Each scene shows the same named points in several views. A view is turned or mirrored, shifted and resized as a whole, has a little noise and may leave points out.
In the rows, 128 means zero.

Scene 1
View 1
Z655: [ 92  99 115  86 136 126  91 119  81 131 139]
Z478: [ 96 100 124 134 131 160 134 126  89 131 150]
Z625: [118  83 146 109 112 181 122  93  57 126 108]
Z254: [ 99  91 123  72 124 140  83 105  61 129 115]
Z948: [ 96 113 125 132 145 132 120 131 118 132 178]
Z782: [105  96 132 108 128 150 110 111  83 128 140]
Z183: [134 110 177 156 140 142 134 112 147 126 205]
Z837: [ 89  99 112 129 132 158 131 129  79 134 142]
Z884: [105  91 128  96 120 156 104 105  65 128 120]
Z574: [ 76 108  98 159 139 160 154 149  97 135 165]
Z488: [ 83  96 102  88 131 139  97 122  65 132 125]
Z887: [104 107 129 121 141 129 113 123 113 129 172]
Z671: [ 94 102 117 133 132 155 133 130  93 134 154]
Z563: [ 80 108  99  99 141 120  98 136  93 135 157]
View 2
Z625: [141 166 114 167 117  78  98 112 124 104 167]
Z574: [147 159 183 149  42 126 104 102 106 138  37]
Z671: [146 152 163 145  73 109 109 111 105 123  77]
Z183: [137 105 215 153  92  54  96 188 104  64  49]
Z782: [145 147 140 142 105 100 113 116 107 108 117]
Z563: [156 131 146 101 101 145 147 102  85 115  84]
Z254: [152 149 104 125 130 118 132  91 102 108 153]
Z478: [143 155 162 151  74 105 104 115 111 118  85]
Z887: [149 124 170 121  95 105 127 133  90  96  76]
Z488: [152 156 115 121 106 138 137  81  96 128 127]
Z884: [147 157 120 143 112 104 113 102 113 115 146]
Z948: [148 134 169 130  84 116 124 119  96 112  68]
Z837: [149 161 152 149  70 115 105 100 108 131  87]
View 3
Z254: [121 147 146 169 161 150 141 142 131 127 145]
Z625: [115 165 142 162 138 149 111 141 123 127 147]
Z478: [131 143 133 137 144 137 115 111 117 126 136]
Z183: [157 128 110 112 117 151 108  90 109 103 112]
Z948: [147 122 125 127 155 136 133  95 118 120 126]
Z671: [133 136 136 132 156 126 123 102 114 132 137]
Z884: [120 152 144 157 152 143 127 134 124 129 145]
Z563: [139 120 136 148 173 136 153 111 125 127 133]
Z887: [146 124 127 135 151 144 134 104 121 119 127]
Z782: [129 144 136 148 149 144 126 122 121 126 137]
Z655: [132 133 139 157 164 145 146 126 127 125 136]
Z837: [126 141 140 138 161 123 122 106 116 137 143]
Z488: [122 139 147 160 171 135 143 128 127 134 147]
Z574: [133 129 136 120 164 106 121  81 107 140 138]
View 4
Z574: [ 97 133  89 176 115 116 112 112 161  94  90]
Z837: [100 134  99 152 126 127 127 112 155 103 107]
Z884: [107 135 111 121 138 138 139 111 151 110 124]
Z254: [107 134 126 109 138 147 139 110 163 117 126]
Z671: [104 133 100 150 119 123 120 109 153 100 101]
Z488: [ 99 134 127 119 136 148 134 116 182 119 122]
Z478: [105 134  98 150 123 123 124 107 147  98 103]
Z782: [110 134 111 127 127 132 130 106 144 104 112]
Z183: [134 132 101 137  93 103 102  90 103  79  87]
Z655: [110 133 127 118 122 138 123 108 167 112 112]
Z625: [109 136 105 115 147 139 151 108 129 110 130]
Z887: [118 129 116 135 107 121 109 102 149  95  97]

In a view up to two points have been moved. Name them for each view, in the order of its rows, or write none.
view 1: Z625
view 2: Z948
view 3: Z478
view 4: Z488
